Points, in no order, along strands that fork and pass close to each other.
Points whose rows are less than 46.7 apart are linked; no others are. Some points are linked to none.
div: [  1  17  -5  20  -8  -2  15 -12  -3  35 -13 -17   4  29  -9   3  -8  -8
  -2  -5  -5   1  -8   2]
Pav: [  5   7  -7   1  -2  10   2  -4 -16   0  16   0   6  -3 -13   3  -8  11
  16   3  11 -13   6   5]
fud: [-18 -16   4 -11   8  25  -5   7   9 -16  -2 -15  -4 -10  18  11  14  -4
 -17  12   8 -23  -2   5]
zudad: [  3   6  21 -10  -6  14  -5   2  -1   2   6 -19  -2  27   5  26   0  15
  -8  12   2  10  12  11]
sidip: [-26  -1 -19   0  -5  14   8  14 -35  12 -18  -7  25  14  -4   7 -17 -16
   9  -9 -14  -4  -8   4]
Nivup: [ -4 -26   1 -15 -10   7  -1   2 -24 -10   6  12  21   7  -6  14 -21   5
 -10  -2 -13  -5  20   1]
puva: [ 14   9  10 -15 -19  -3  -7 -18  -8  17  -7  -3   3  -9  11  14  -2   6
  11  12  -1  43 -12 -16]
Mubi: [  8  28   4  -3   3   8   3  18  14  -7  -1 -11   0   5  10   4   7  -9
   7  -9  13 -10   5  20]
gakoz: [ 32   4   2 -19 -12 -22 -15 -16   6  11  -8   9  -9   6 -13   4  -6   4
 -25  -1 -13  20  12  14]
sus: [  3 -12 -12 -12   3 -19  -4   8  -7 -10 -13  28   8  -4  -6  -9 -15  -9
 -21 -12 -19   7   9   3]
fitu: [-22 -31  25  -9  10  -7 -10   4  10  -2   1   1 -10 -13  18  -6  16  -3
 -20   3  -4  -4  10 -22]
nis: [  9  32  -6  13  -9  -8  12 -17  14   6   3 -14  22  -6   0  -7  -7  -8
  22 -17 -11  -9   6  -4]
Razi: [-22   6 -25  -9   4  26   0  15  -2 -11  -4   4  -4 -18  -6   5   3  -3
  -1   0   9 -19 -19 -22]
kefa: [  1  31  20 -10  10   8  -1  18  23 -15  12 -21  -5 -17  17  -9  27  -1
  15   2  16 -12  13   6]
Runo: [ 13 -15 -17  10   7  -1  -7 -24  18 -19  15  11 -18 -22 -10 -14   0  30
  12  17  -7  16 -24 -12]
belol: [ -9 -14  24  -4 -10  13   6  21 -10  18  -1   1  -2  17   3  13  -3  -4
   3  -9  19 -21  10  -8]
defud: [ 20 -20  -4  -2  16 -27 -11  -3  21 -20  -1  14 -20 -16   4 -22  26  -5
  -6  -1  -1   6  -6  25]
zadi: [ -4 -14   6  -5 -10   1   5  13  -2  -3 -10  18  12  18  10  14 -16  -5
 -12 -13 -18  14   9 -12]
ziz: [ -5  -8   1  32   1 -10   9  -6 -11   7  19  -4  -1  33 -20  -8  -7   6
  -6   7  -8 -12  10   6]
rovas: [ 24   6  -4  -7  10 -28 -10 -20   1   6   2   4  -3 -27 -10 -23   9  -5
  -2  -2   2   0   5  21]
Buvan: [ -8  -7   8 -31  -5   8 -12 -22  -6   4  -9 -19  13 -11  10   7  -4  -3
 -21   9 -20   4  10   2]
livir: [  1 -23   5   4  -1   8   0 -15  -8  13   4  -5  -9   4   2  10   6  14
  -4  18  16   5  -7   4]
Fif: [ -7  18 -12  22  18   4  -8  -4  23  -8   3 -16 -29  17 -11  -4   5   8
 -18  13   1  -8 -17  14]
reku: [-14  19  -9  23  23 -10   1   2 -19   6   2  -2  -7   6  -9 -17   6   3
   8  14   3  13 -12   0]
Pelo: [  6  -9  22   0   7 -23  -5  25 -20   4  11  29  -4   5  -1  -9   6   4
  28 -10  16  15  13 -15]
dogu: [-24 -21 -22  14   5  28  13   3   1 -27   2  -3   3   2  16   9   0   0
  -3  16   0 -11 -17  10]
suru: [  2   4  -6  32 -10   2  16  -9 -24  28  11   0   2  20 -21  -4 -13  12
  20   4  10  -6  -7 -13]
Pubu: [ -6   4   1   8  -3   2   9   9 -21   4   6   3  13   9  -5   3  -8  -1
  14  -6   3 -11   9   0]
Mup: [  7  10   9  22  -3 -16  15 -14  29   3  22  -8   6   3   3 -14   3  -3
   0 -14 -16  -8  16  -7]
tif: [-11   3 -20  16  18 -11  -9 -13  -1   1  -7  -6 -23  -8 -23 -18   4   9
 -15  18  -2   0 -24  -1]
vala: [ -3 -12 -13  16   7 -15   7   5  -5 -12   6  28   4   5  -3  -7  -6   7
   0   2 -16  24  -2 -13]
zumol: [ -3  23  10   6  17  -1  -4  -5  12  -5  21 -13 -13 -19   0 -15  22   9
  21   5  11   4  -7 -16]
Zesi: [  6  -1 -12  26   4  -3  11  -7 -21   7  13  11   0  15 -17  -6 -14  20
  24  10   6  15  -9  -6]
Lafu: [-15 -14   3  16  14 -15  10   4 -21   6  -9   7   3   4  10 -12   6 -10
   1  11  -1  22  -8   0]
kogab: [-11 -10  -5  18  13   0   7   3  33  -6   6   1 -26  -9   7  -9  25  -1
  -3   0  14 -10 -21 -16]
rus: [ 29 -31  -2  -1  -4 -15   8   4   8  -5   3  28  -4  -9   4  -9   3  -5
   8 -10  19   2   5  24]
rifi: [  6   7  21  -1  -8  12  -4 -22  -3  19  13 -25   1  17  -2  18  -1  24
   0  13   5   8   7  -4]
vufi: [  8  35   9 -22 -21  -8 -10  -9  -2  18 -28 -15  20  -3  12  18  -5  -6
  18 -11  -9  29  -4 -12]
rup: [ -1 -12 -17  13   6 -17   6   6   3 -17   7  25  -1   4 -11 -10  -7  -2
 -12  -5 -17   3   4   1]
Tek: [ -9   6  -3  -1  -8   6   9   0 -23  15 -10 -13  25  10   0   7 -13  -8
  15  -8  -6  -5   2   5]
Kur: [-10  23 -20 -25  -2  33  -9   7  -3  -8  -4  -9  -2 -21 -10  14  -3   3
   1  -4   7 -19 -16 -13]
Vova: [  6  22 -14   2  -7   9   6  16  21 -16  -2   5   7  13   6  14 -10  -5
  -3 -14 -17   5   2   8]
Ramu: [ 32  -8  -7  -3   2  -9 -18 -29  18 -12  20   9 -26 -14 -18 -11   3  29
   7  10  -9  18 -11   2]
pebag: [ 16   5 -12  -2   6  -7  -6  28  -5  -9   5  26 -17   1 -12   0   6   7
  18  -5  30   1  -7  13]
runat: [  3  -9  -7  -9 -13  29  11  -8   9 -10  12  -6  12 -13   9  15  -6   9
  10   0   3  -8  -3  -3]
zez: [-14   3  -9 -11   9  10 -13 -18   3   0  -1 -12  -8 -16  -8   1   3   9
 -23  10  -9  -3  -8 -18]
lofud: [ 28   8  -2 -28  -8 -25 -25  -7  12  -6  -5  15 -11 -14  -9  -3  -1   0
 -23  -6 -21  17  11   2]
viz: [ 12   4 -19 -15   4  12 -13   0  -4  -2   6  14 -22 -19 -18   3   7  21
   8   8  27  -5 -18  -4]
Zego: [ -2   6  19 -17   4   0 -10  10  13  -4   8   1  -9 -17   3   0  17   7
   1  -5   3   1   9 -27]
Dagi: [ 14  18  18  -7   8 -24 -15  17   1 -13  21  10  -8   7 -11  -5  11  12
  14  -8   1   5  25   0]
Sisis: [ -1  18  20 -34  -5  11 -17  19   2  -6  -5  -3  -3 -17  11  12   9   6
   9  -2  11   3   4 -22]
vabe: [-10  20  -2   7   5  11   6 -27  14  14   5 -34  -2 -18  -1 -15   3  -7
  -1   5   1 -24 -10  -3]
zabon: [ -5  -2  20  -3   9 -12  -3  32  -1  -3 -10  18  -1  -4   9 -17   1 -22
   5 -17  12 -21  19   9]
fube: [  3 -26  -6  23  12  -6   5  -9  19 -21  19   0 -12   1   3 -10  14   5
  -1  11   0  -6  -1  24]
dab: [ 11  41  12 -13  -6  10  -2  21   8 -16   3 -15   8  11   8  15   6   7
  21  -6   4  -3  16  12]
dez: [ 12  -7  14 -15 -14  -3  -8 -10   2   9   2   7  -5 -15  15  11   6   6
   5  10   2  43  -7 -27]
lef: [ 10  20 -14  12  -2   5   0 -14   3  -3  -2  -7  -3  23  -9  10 -18  14
  -5   8 -19  19  -7  10]
vibub: [ 10   8   4  -1   7 -13  -6  33 -13  -4   2  31 -10   8 -10  -4   1   2
  14 -15  21   2   7   1]
ginis: [-12   1   2  18  13 -22   9 -14 -25  28 -10 -15   7   4  -4 -21   2 -16
  -3   9   1   4   0  12]
Ferun: [-13 -33 -11  12 -10   8  22 -18   3  15  -6  -3   4 -13  10  -2   0  -9
  -5   5   7  -9 -21 -15]
moke: [ 10   3   3 -10  -2   5  -1 -14  26  -6   5 -17   7  -8   8   1   4  -7
 -20  -4 -14 -19  19  20]
Gipuz: [-13   2   1   0 -13  32  14   7 -16  24  -7 -25   8  11   3  15   1  -7
  21  -3  24 -19 -13  -2]
pok: [ 13   1 -17  -2  -1   7   1  -2   0   3  10   9  -9 -15 -19  -3   1   9
  11  -4  24 -19 -11   1]
nulu: [ 22  16  48 -17 -18 -23 -11   7   2  20 -10  -4   8   9  15   5  -1   0
  18 -11   7  11  30  -3]
balaf: [  0  22   1  -4  -3 -19   0   9  -4 -10  -5  12  29 -13   1 -11 -10 -17
  15 -25 -17 -11  24 -10]
Sekas: [-11   9   7  -3  13   4 -12  -3  21   5  -9 -19 -24   4   4   6  19   3
 -31  12   2   2  -9  -1]
vid: [ -7 -22   7  25  11 -16   6  -5  -8  -5  19   0   1  20  -6  -8   2   6
  -7   8 -11   3  12  15]
luza: [ 17 -15 -19  -8 -16  15   7 -14   1 -15  -2   7  17   8   3  19 -22   7
  -6   5 -18  14  -1  29]
kife: [-11 -12   4  11  10 -11  12  -6  14 -15   6   0  11  -8  18 -14   4 -14
 -10  -1 -21   6  10  -1]
pota: [ -6  24   4  11  15   3   3 -10   8   3  15 -25  -5 -20   6 -17  17  -5
  15   9  16  -9  -8   0]
gibak: [ -4 -20 -14 -12   2  -9  -1 -13   9  -3  -7  13   5 -37  -1 -17   2  -8
 -17  -4 -10  -6  -6 -19]
bofef: [-21 -29 -17   9   4  16  18  -9  -4 -21   1   1  15 -17  16  -1  -2  -8
   0  15  -3  -6 -10  11]
bemig: [ 29 -23   4  -3  10 -25  -6  -1   5 -10   8  15 -13  -5  -3 -16  13  -1
   1  -2   9   3   8  37]
dife: [-16 -35 -13  16   0   7  21  -9  -3 -18  -1   8  20  -3  19   0  -9  -7
  -4  12 -17   8  -5   3]
bep: [  7  -5  24  -7   1 -11  -6 -11   9  12   5  -3 -17  -7  15   3  20  10
   4  10   8  38  -8 -27]
kinid: [ -8   3  10  -8  -6   5   6  33   1  -5 -11  14  12  -2  12  -2  -8 -20
  11 -25   8 -21  13  -7]
naz: [ -7  26  10  -8   1  13  -4  21   7   5  -9 -11 -11  20   2  19   6   4
  -9  -5   4   4   1  -9]
kava: [ -2  17   1   4  -7   5  10 -10  -6  25 -18 -23  15  15   3  10  -8  -9
  10  -7  -3   7  -4  10]
pomaf: [-17 -18 -12   4  -3  26   3   3  13 -11   5  -6 -10  -7   0   6  10  -2
 -15   8  14 -40 -10  -1]
befip: [  7  25  -2  -1 -10 -22   3 -13   1   0   2  -2  35 -18  -7 -11  -9 -13
  18 -25 -20 -15  24  -7]
dibil: [  2  15  -5  22   4 -10  14   6  27  -8  12  -2   1   5   1 -11   1  -9
   0 -12 -14  -4   5  -5]
panad: [ 11 -17  14   8  -3   4  -6 -32   2  15  18 -16 -12  15  -9  10   1  29
  -7  20   3  13   0  -1]
Funa: [-12 -11 -12   4  -1   5  -6   9  -7   4  -6   2 -14  30 -21  14  -8   3
 -37   0  -4 -17  -1   7]
Vuf: [  5 -25  -3  -5   1   4   2 -13  16 -15   5  -3   5  -7   8   4   1  -3
 -24   3  -9 -20  11  20]
pomov: [  0  17  -1  26  -6  -5  22  17  14   3  -1   3   5  22  10  -5   1 -21
  12 -19  -5  -8   4   0]
mula: [ -4   4   7 -14 -15  26   3  13  -8  10  -4  -4   6   7   6  25  -3  11
  16  -7  11   2  -4 -20]
veg: [  6   7  40 -16 -12  -2  -4   5  -4  11  -3 -17  13  10  18  11   0  -1
  11   1   5   8  23  10]
maf: [  3   7  14 -27  -3   3 -20  20   6  -7 -15   6  -9   7   8  16  -1  -2
 -21  -3  -7  10  10   4]
nup: [ -5   1   5 -10  12  -1 -17  -8  13  -1  12  -3 -20 -17  -7  -3  19  15
 -11   4  -1   0  -4 -25]
tolev: [  4 -25 -14  -5   0   9   4 -15  27  -4  -6   2  -8 -33  11  -2  13  -8
 -14   3   9 -12 -16   3]
vif: [ -1  -9  -8  -6  13   1 -12  16 -17  -6   2  19 -17  -6 -10  -2  10  11
   5   9  24   4 -10   1]
vodu: [ -6   0  12 -10 -17  19   7  31  -8  18 -21   0   5  23   6  19  -7 -10
  11 -20  20 -18   3   0]
vonu: [-27   3 -16   0   5  -3   6   6 -25   5 -24  -8  21   7  -4  -6 -12 -25
 -14  -5 -26  -7  -4   6]
Mor: [ 16  -5  11 -32 -11  -5 -23   6  12 -10  -6  15 -11 -12   7   8   1  -1
 -16  -2  -7  16   7  -6]
batir: [ -3  -8   9   4  -7   5  16  26  15  -6   2  15   6  -9  16  -6   1 -21
  14 -26  13 -25   5 -13]
tata: [  7  -7 -13 -10 -14  12   3 -16 -19 -11  -4  -7  25   7   5  16 -25   3
   4  14 -25  29  -4  22]
sasak: [-17  -5 -15  -5   3   2   9   7  -5   4 -33   1  15  -1  11   1 -10 -28
 -14  -9 -13   4 -11   9]
vus: [ -1   9 -19  13  -8  12   3   7  -7   6   2  -3  -5  37 -29  14 -18   4
 -14  -3  -5 -19  -6  10]
Kamo: [ -8  27  25  -7  -2   1  -2  30   0 -15   3  -8  14  18  12   8   2   2
  15  -9  -8  -2  28  -4]
pem: [-20  10  -5  14  10  -7  12 -16 -15  18 -12 -16  10  -9  -2 -17  -1 -17
   1   6  -9  -2 -11 -12]
Sir: [  0  -5   2  38  -9  -7  17  -5 -14  21  19  -5  -6  34 -18 -13  -6  -2
   8   2   9 -18   0   1]
nofo: [  9 -18  -6  -8  -5  10   5  -7  34   8  -6   6 -19 -25  10  -1  17  -2
  -9  -7  23 -15 -15 -11]
fopu: [ -7  19  -6   3  17   7 -13   0  11  -9  -7 -20 -19  11  -4   3   8   3
 -28  13  -6  -5  -4  23]
perub: [  3 -33   8  -8  -4   7  -1 -18   0  -2  15  -4   7  -7   0   2   0   7
 -17   7  -1 -22  18   9]
sovap: [  6 -12  -8  -7   4 -23   1   0   3   9 -14  16  -1 -27  -7 -22   4 -17
  -7 -13   7  -8  -3  -6]
kaleg: [ -1 -28  20 -24  -1  -6 -19   3  17 -15  -2  19 -10 -18  19   0  11  -2
 -21   1 -11   5  12 -12]
Fesut: [ 31   7  20 -12 -25 -14  -4 -17   5  19  -2  -1   8   9   0  13  -6   8
   2  -7   1  20  18   4]
ludo: [ 39   3  -5  -5  -6 -15 -10 -30  17  -3  18  13  -9 -19 -18 -13  -4  21
  15   2  -1  19  -2  -3]
bimik: [-16 -25 -17  16  -2  15  -1  -6  12  -8  -5  -5 -21   0  -2   1  12   2
 -20  14  12 -27 -20   4]
gaz: [-24  14  -5 -16   5  20  -4  30 -12 -18  -4  12   5 -17   6   7   1  -5
  12  -9   4 -10  -6 -28]
Tiv: [ 17  24 -20  17  -4  -1   9   2  -2  15  -3   5  -6  12 -26  -5 -12   2
  10 -10  14 -12 -10  14]
Zap: [ -7  -1  11  24   2 -12   9 -13   6  24  13  -7  -8  15  -8  -6   4   6
  -3  -2  -3   2   1 -28]
finaf: [ -3 -24  -7  17   7  -1   8   6  15 -21   3  10  -8   7  15   0   8  -4
 -10   8  -1   2  -4  16]
losi: [  0   9   8 -12   3  -3 -16  17   2  -1  -6   5 -12  12  -5   9   5   6
 -14  -5   4   6   7  -3]
det: [ -6 -13   7   7  11 -16   7   1 -29  17 -10   4   6   3   2 -11   2 -10
   1   6  12   6   2  11]
Naba: [ -8  26 -14 -10  -4  30   1  -2   6  -7  -5 -23   7  -6   0  12  -6   0
   9  -6  -3 -10 -11   2]
benep: [-24 -20  -5 -14  12  19  -9  -4  -3 -20 -12 -11   0 -22  22   6  14  -7
 -22  20  -3  -9  -6   9]
sisun: [  2   0 -14  18   3  -2   6   8  -7  -3   7  24  -6  14  -6   5  -5  15
  12   4   0  28 -15 -20]
notil: [ -8  -9 -13   6  22 -21 -17 -19 -14   0  -5  -6 -15  -6 -29 -24   6  12
 -22  24  -9  -2 -11  11]
Niveb: [-22   9  -4   9   5   3  12   0  -7  10  -2  -9  10 -16   4 -14   5 -18
   8  -2   0 -11  -9 -24]
kif: [ 13  34  -4 -11 -12   7  -8   5   0  -7   7  -1  10  12 -16  19 -10  17
  13 -13 -10   0  10  -5]
bebut: [ -4   3  -6  21  19  -5  -6  -5  29  -7  11  -5 -33   4  -6  -8  19  12
  -6   6   0   1 -20  -7]
ravuf: [  4   8 -14   7  -7  16   6 -15  -5  -1  -9 -14  13  22   4  15 -23   8
   3  11 -26  30 -12  15]
Sama: [-13 -18  -7  22   1   2  20 -11  16   5   2  -4  -9  -9  11 -12  11 -12
  -1   4   8  -6 -20 -16]
vulur: [  0   6   1  11   9 -28  -1   0 -17   1  18  19  12  -8 -18 -19   0   5
  17 -10 -13   8  14 -24]
vop: [ 13  17  15 -13   1 -23 -19   1 -11   0  12  11   0  -9  -7  -5   5   9
  16  -4   0  21  15 -13]
lavuk: [ -1 -14  18 -12  -1   0  -9  -3 -24  23  -7  -2  -9   3   3  10   4   7
  -4  14  22  18  -2  -5]
zize: [  6 -19  -7  -2  -6  11   7  15  -6 -15  -3  20   9   2  14  11  -7  -1
   4  -2   7   7  -1  13]
sarit: [-1 16  9 -1 -3  2  6  4 -4 -5  2 -6 18 -2 20  4  1 -4 23  3 -5 19  6 -1]
kebir: [  3 -17 -18   9  14  -6 -11  -1   3 -16  -5   8 -25  -3  -7  -6  17   7
  -9  18  15  -5 -18  27]
Kidin: [  8  26   4  -6 -18   3   6  -5  15  25 -24 -17  17  12  11  17  -2  -8
  13 -20  -5  12  -4  -7]
savo: [-11 -17  -1   3  17 -20 -15  -4 -28   0   1   3  -8   6 -18 -11   4   9
 -20  20  -3   3   6  12]
pek: [ 12  -6 -11   0   9  -8   3  -5  25 -14  -5   7 -11 -23  13 -13  15 -11
  -8   0   5   2 -11  16]
Fanep: [ 19  16   7  -6   9 -16  -7  -5  13  -6  19   8 -15 -24  -6 -16  21  11
  26  -4   9  17  -6 -16]
zusi: [ -5  -8  -7  -4  -3  -6   0  -1 -30  21 -11   1   9  10 -22   2 -16  -3
 -17  -3  -4 -16   9  10]
fes: [-22   1 -11   6  -7  20  19   7 -10   2   0 -10  18 -13   5  -4  -2 -22
  19  -9   7 -29 -11 -14]
dira: [-11 -15 -12   9   1  -8  15 -15  23  -6   0   2  12 -25  10 -15   2 -18
 -15  -9 -21  -8  -3 -21]
pabin: [ -4 -22  32 -14 -12  17   0  15 -10   5   5  -3   7  11  12  15  -5   7
   7  -3  15 -13  21  -1]
Davul: [-14   0  -6  19  27 -17   1   5 -18  -9  -1   9  -6  -2   5 -20  11  -3
   8  17  -2  30 -14   1]
tidu: [ 17  15  10  -4   5 -17 -13  -8  12  -6  12   6 -21 -11   3  -7  17  11
  15   7  -3  44 -11 -21]
Fugu: [ 12   7  -4   5  10   3   4   6   4  -6   4  -2 -12   2   2  -2   9  -1
   6   5  20  -6  -4  30]
nulog: [-21 -24  31  -1  14  -8  -1  18   5  -4  11   2  -7  -8  15 -14  14  -9
  -2  -4   6 -16  16 -19]
kab: [ -7  19  -2 -11  -8  -3  -5  26  -9 -15  -8  16  28   9   0   8 -18  -9
  13 -26 -22  -7  21  -8]
Duvel: [ -6 -40  25 -14  -8  10   2   1  -9   4  12   0   8  -7   6   2  -1   1
  -5  -1   9 -33  25  -1]
fopi: [-14  -9   3 -23   6  11 -13 -11  -4 -14  -8 -12   8 -23  16   3   5  -7
 -21  15 -16  -1   5   2]
gat: [ 14  26   6  12  -7  -8   6 -19  15  11  14 -15  12   5 -10  -4  -4   5
  13 -11  -7  -8  15   2]
nud: [-20 -12  -4  18  12 -11   3  10  -4   7 -11  15 -19  15  -1   2   9   2
 -14   3   2  16 -19 -23]
rufu: [  2  20  -8  -2   3  14   4 -18   1  -3  -2 -24  13 -11   5  -1  -5  -4
   9   6  -3  -2  -5  21]
Pakoz: [ 34   0  -2  -6  -1 -19  -5 -22   5   1  12   9  -3 -18  -9 -15   4   7
  13   0   4  13   4  12]
luzi: [  0   5  10 -18 -17  17   0  -7   2   0   4 -20  29   1   4  15  -8   0
   6 -11  -9 -18  19   8]
Tor: [ -6  -2   4 -18   1  -4  -2   1 -12   4 -30   2  14  -9  17  -2  -8 -22
 -11  -2 -10  18   2  11]
sorul: [  3   0  12 -25  -2   4  -7  11   0 -13  -5   2  12 -14  13   0  -7 -14
  -1  -8  -2 -12  20  15]
logi: [  0   5  37 -18   6 -20 -21   3 -31  18  -5  -9   1  -2   2  -6   6  -5
   2   6  12   4  22   7]
nafef: [-11 -31  18  -1  11 -10  -1  16  -2  -8   5  15  -3  -7  12 -13   5 -15
  -5  -5   8 -18  15   4]
reri: [-13 -13 -15   8   6   9 -12   5   1  -5  -3   1 -21  13 -16   9   3  10
 -25  10   7 -20  -9   8]
Nosi: [ 30  18  32 -10 -19 -27  -5  -7  11  14   1  -7  13  11   7   5   1   0
   8 -14  -4  11  34   7]
Bir: [ 10  23 -17  26  -6  -4  19  19   5   8  -2  10  -4  16  -9  -4  -2 -12
  14 -16  10 -10  -8   2]
Nok: [ -2 -21   8  -3  -5   8  11  18  26   0   0  13 -13 -12  14   1  15 -12
   0 -16  24 -21  -6 -17]
Zino: [  7 -11 -14  -9 -10   0   0   5 -23   8 -14  13  10  13 -16   8 -19  -2
 -10  -6   0  -2   5  21]
turaf: [  6 -10  24 -16   4 -18 -19  10 -31   1  12  18  -8  -2  -4  -4   6  10
  18   9  10  24  10 -11]
Zar: [ -2  -7   4  -6 -14  34  14  11   8  -4   8  -7   9   1  12  22  -1   5
  16  -6  12 -12   0 -12]
Pil: [  1   9  14 -52 -16  21 -25   8 -21   3 -20 -12  12 -17   7  20  -9  -5
   9   1   7  -2   4   7]
Tene: [ -4   6  -8  -6 -10   2   1  13  -7  -4 -10  11  23  20  -1  15 -21  -5
   0 -21 -29   6  13  -7]
Kat: [ -2  13  -7  12 -15  12  11 -28  12  19   2 -30   7  -1 -12  -6 -12  -7
  -4  -6  -8 -28  -9  -5]
vef: [ -6 -14   8  13  20 -21 -10   3 -15   1  13   5 -16  18 -17  -9  12  13
  -8   9  -1   6   3   7]
Fad: [-14   7 -17  28   5  20  20   2  -5  -8   7  -9   6   4   7  -6  -1  -9
  18   8   0  -7 -20   1]
nebi: [  9  -2   8   8   6   3   4  24  15 -15   7  10 -14  30  15  11  13   8
  -2   2   9  18   3  15]
gebo: [ -4 -13  -5 -24  -2  -6 -11   8 -16 -12 -22  20   9 -12   6  -1 -14 -14
 -20   1 -15  12   5   4]
batuv: [ -3 -16  -5   6   3 -10  -1 -19 -30  16   1  -5   3   8 -25  -7 -10  11
 -13  15   1  -4   3  13]
papip: [  4   7  26  -7  -3  -9  -3  -4 -19  24  -4 -14   9  12   4   4   2   0
   4   2   9   4  18  11]
Pape: [ 18  18  14 -29 -29  -2 -13 -14  -2  16 -11  -6  10  -5   7  23  -7   2
  11  -2  -5  36  -2 -19]
Bas: [ -8  -2 -12  17  -8   8   7 -35  16  10   2 -26   3   1 -12 -10 -16  -3
 -22   5 -21 -26  -6   1]
bevu: [ 30  -5   3 -10 -19  -7  -5 -29   7  20   3  -1  -1   7  -9  13 -11  15
 -10  -2  -6  21   5   0]
goro: [  5  20 -31  27  -5   9  14 -13   7   4  -5 -13  -4  -8 -18 -23 -19  -9
  14   0   6 -23 -31   3]
Natez: [ -8   9 -24  30  -7  18  23  -2  -9   5   1 -13   3   9  -6 -14 -11 -16
  17   4   8 -24 -27   5]
dimir: [-12   5  -1   1   8   1  -4 -22  22   8  -8 -19 -10  -4  -2   1   5   1
 -33  10 -17  -1 -10 -12]
Silok: [  9  11   3 -12   8 -23  -7  -2  -7  13 -10   5   0 -22  -6 -16   4  -9
  -1 -10   9   1   5   1]
tulu: [-21  -9   3  12  19  -6  -6  20 -19  -2   2  10 -16  22  -7   4   9  12
 -13  11   2  10  -3 -14]
Rif: [ -1  26  20   2   6 -11  -7  28  11 -22  19   4   2  14   4  -1   8   7
   6 -10 -13   2  29  -8]
kel: [ 11   1  21  -2  -2   8  -4  16   0  -4   8  -5 -10  36  10  20   6  16
  -4  12   9  22  10  18]
Sos: [ -5  15 -19   2   6  -9  -6  20 -16   2 -10  18  -7   5 -25  -4  -6  -3
  -8 -11   4  -8  -6  -5]
mos: [ -5   6  12 -16 -17  17  -3  27  -9   9 -16   0  12  23   2  24  -9   2
  15 -15   3   1  11  -7]
fuzas: [ 13 -14 -25  -6 -11  10   5   5 -16 -12  -3  21  12   4  -8  12 -20   4
  -1  -2   0   2  -3  21]
Malit: [-15   0 -18  30   3  24  15   3  12 -16   2 -12 -11  14  10   3  -1  -6
   1  18   8 -10 -27  15]
Luzo: [ 19 -23  -4   1 -13  -5  15  16   7  -3  -5  32   7  -1  10   3 -11 -12
   5 -19  12  -2   4  12]
vubon: [ 14   8 -14  11   2   7   7 -12   0  -3   0 -10   0  -1  -2  -6  -5  -1
   6  10  11  -7 -11  32]
kolu: [  3   2 -14  -1  -6  23   3 -21  14  -7  11  -1   4 -22   1   4  -9  16
   9   6  -3   6 -14 -20]
fura: [  7  15 -17  20 -10  13   6  -5  10   2   7  -8  -5  30 -17  11 -21  12
  -2  -3 -10  -6  -7   9]
Gorol: [  2  -7 -17   3   5   5   0 -25  12  -9  10   5  -4 -29  -4 -12  -6  14
   6  10  -7  12 -18 -20]
muk: [ 12  25 -26  24  -1   2  10 -12  -2  13 -10  -4  -1   1 -22 -14 -23   1
  13   1   0  -2 -24   6]
fugo: [ -6 -10  -8  21  11  -3   4  22  13 -27   6  17 -11  28  11   7   5   4
 -11   4  -6  13   0  12]
zuz: [ -7  11 -16  11  14  -5  -1  -7  -8   5   0  -1  -9  -7 -18 -14  -2   7
   0  10   2   4 -17  -6]
rudal: [-17  16  13 -27  -5  13 -12  25   0 -14 -11   7   9 -15  14   7  -2  -3
  10 -10  -9   2   6 -33]
vol: [-12 -21   0  18   2  -2  16 -11   1  -5  -1   0  16   9  18  -1  -6  -6
 -11   6 -23  13   6   5]
zono: [ -9 -12  27 -18  11 -13 -21   1 -25  14  -8  -3  -9  -5   6  -5  10  -3
 -12  15  10  15   9   0]

A fork is a point with three links. Follow the links from the first point to the second and name the forks in between, in order.
vif, vabe -> Tek kava
bimik, suru -> fuzas savo vef
naz, kinid -> Mor
rus, lef -> fuzas

A fork is a point with three links, a tip a point with one. Leave the first point through the second and follow the links. Name the first fork or tip that comes.
Nok, batir -> Mor
Sekas, fopu -> Ferun
rovas, Pakoz -> moke
batir, Nok -> fuzas
fes, Niveb -> savo
